Points on a hilly landscape, in no order, each with its height.
From any point a ball rolls to the lowest of the 4 points nearest to it. It stops when none of these is lower. Distance is the straight distance between rows; heights are no part of it.
(339): [ 29  -9  65 -34   5 -10  30 -25   0 -33 -28  36]  (h 1.89)
(476): [  9 -73 -25  59  32   6 -27 -43 -60  20   4  15]  (h 4.69)
(279): [-31  30  18 -38 -14  -7 -27  24  -9 -36  -8  -5]  (h 7.39)
(648): [ 13 -69 -18  79  42   0 -22 -42 -34  11 -10   8]  (h 1.91)
(362): [ -1 -57  -7  56 -17   7   1 -28 -59   5   7  34]  (h 6.74)
(629): [ -9  -3   2  13 -21   8   8   8 -37 -24  42 -12]  (h 1.37)
(307): [ 25  12  -7  44 -35  16  43   6   3  20  26 -12]  (h 1.99)
(180): [ -2 -25   2  20 -26  19  10 -14 -75 -11  27  31]  (h 6.94)
(303): [  1 -15  14  47 -43   8  35 -20 -14  -6   6  22]  (h 4.37)
(288): [-37  27 -16 -48   4 -14 -41  17  40   0 -25 -12]  (h 3.49)
(68): [ 31  52   5 -46  18   0  -8  29  57  29 -53 -14]  (h 1.49)
(131): [ -2  -2  33  -9 -41   8  14 -13 -39 -31  -5  42]  (h 7.24)
(168): [-15  46   6 -41   0  -8 -25  30  38 -11 -24 -17]  (h 2.18)
(223): [  1 -29  24  30 -42  -1  17 -32 -27  -1 -41  63]  (h 6.00)
(612): [ 13 -59 -17  87  24  -1  -8 -42  -4  12  -6  -6]  (h 5.63)
(5): [-31 -11 -44 -60  37 -45 -28 -16  60  26 -22  13]  (h 2.17)
(353): [  5 -62  -8  96  31  16 -34 -25 -31  10 -32   9]  (h 1.46)
(495): [ 17 -17  -5  60 -32   8  45 -18   0  11  20   5]  (h 3.45)
(535): [-28  45 -22  -6   1  10 -13  50   6   6  26 -45]  (h 6.34)
(556): [ 16   8  50 -59   3  -8   3  -8  -4 -37 -24  23]  (h 1.48)
(160): [-20  34  11 -12 -20   3  -4  24 -18 -30  17 -17]  (h 8.88)
(302): [  3  56  -8   3 -21  20   8  44  15   9  15 -37]  (h 3.30)
(641): [ 28   0  -8  22  17   4  29  -3 -10  11  74 -50]  (h 3.79)
(503): [ -4  30  19 -49  20 -12 -22  14  44 -17 -28  -5]  (h 1.30)
(321): [ 11  28  47 -35 -21  -1  15   4   9 -26 -18  17]  (h 1.25)
(587): [ -6   3  21  12 -42   7  23  -3 -17 -16  15   9]  (h 5.84)
(249): [ 27 -29 -13  78   2  10  38 -28   1  22  32  -6]  (h 5.09)
(578): [-20  -3 -17 -65  44 -25 -42   5  51 -11 -38   1]  (h 2.28)
(563): [ 30  27  -4 -51  42 -12 -15  19  68  16 -51 -13]  (h 1.64)
(473): [ -5  11 -29 -51  49 -27 -23   6  74  32 -46  -4]  (h 1.75)
(107): [ -6 -44   3  57 -32  11   8 -32 -38   1 -15  41]  (h 5.37)
(261): [  1 -40  -2  14  -3   9  10 -12 -73 -14  54   3]  (h 4.46)
(407): [ 33   6  42 -54  47 -12  10  -1  25 -38 -39   6]  (h 0.94)
(396): [  4  56 -15 -40  -7  11 -28  39  51  32 -37 -20]  (h 1.57)
(10): [-55  38 -46 -19   1  -3 -41  35  30  36  -7 -25]  (h 6.52)
(523): [ 14 -21  -8  36   1  -1  29 -20 -25  -2  67 -25]  (h 0.44)
(662): [ -5  15  35 -77  31 -12 -31   5  -7 -39 -36  14]  (h 4.02)
(136): [ -6  34  -2  10 -14  14  16  28  -3 -11  42 -36]  (h 5.56)
(69): [  3 -46 -13  30 -11  11   9 -17 -78 -10  41  24]  (h 5.30)
(163): [-25   2 -56 -61  26 -30 -16  -5  66  80 -19   9]  (h 2.79)
(410): [  8 -22  -4  21  -4  -1  19  -6 -50 -18  62 -24]  (h 3.31)
(632): [ 36  27  50 -44  14  -6  21   1  40 -24 -29   6]  (h 1.03)
(439): [ -9  34 -23   8  13  20   2  41  -4  10  49 -60]  (h 7.58)
(115): [  0 -50  -9  84 -13   3   3 -29 -16   9  -3  17]  (h 6.53)
(158): [-30  26 -18  -1   1  13 -17  45  -6  -6  41 -49]  (h 7.50)
(9): [-36  13 -39 -63  22 -23 -37   5  62  36 -30   3]  (h 2.46)
(428): [  1 -66 -13  78  29  20 -30 -27 -53  16 -29  27]  (h 3.70)
(581): [ 17  34   7  22 -36  17  34  24  10   2  25 -18]  (h 2.04)
(47): [ 20  45  13  19 -40  26  38  28   7  19   9 -19]  (h 1.09)
(583): [ -9  10  26 -21 -30   0  -1   9 -33 -36   9  15]  (h 8.37)
(609): [ 13 -60 -13  61  10   0  12 -38 -33   0  37   2]  (h 7.36)
(443): [-49  13 -23 -57  21 -27 -52   4  34   6 -25   3]  (h 4.27)
(248): [ 17  24  35 -53  19 -13   1   7  33 -33 -31   1]  (h 1.02)
(81): [ 14 -10  -9  45 -15   7  36  -9 -14   0  48 -18]  (h 4.13)
(528): [-13 -15 -43 -66  47 -35  -2 -13  66  62 -26  14]  (h 2.52)
(4): [ 14  49  22  -5 -31  13  27  25  28  -1  -1  -5]  (h 1.76)
(203): [  0  -1  35 -26 -38   9   3  -8 -47 -24  -8  42]  (h 7.85)

Where does a ball stop that starts at each point below?
(10) | (407)
(223) | (47)
(528) | (407)
(556) | (407)
(203) | (407)
(107) | (47)
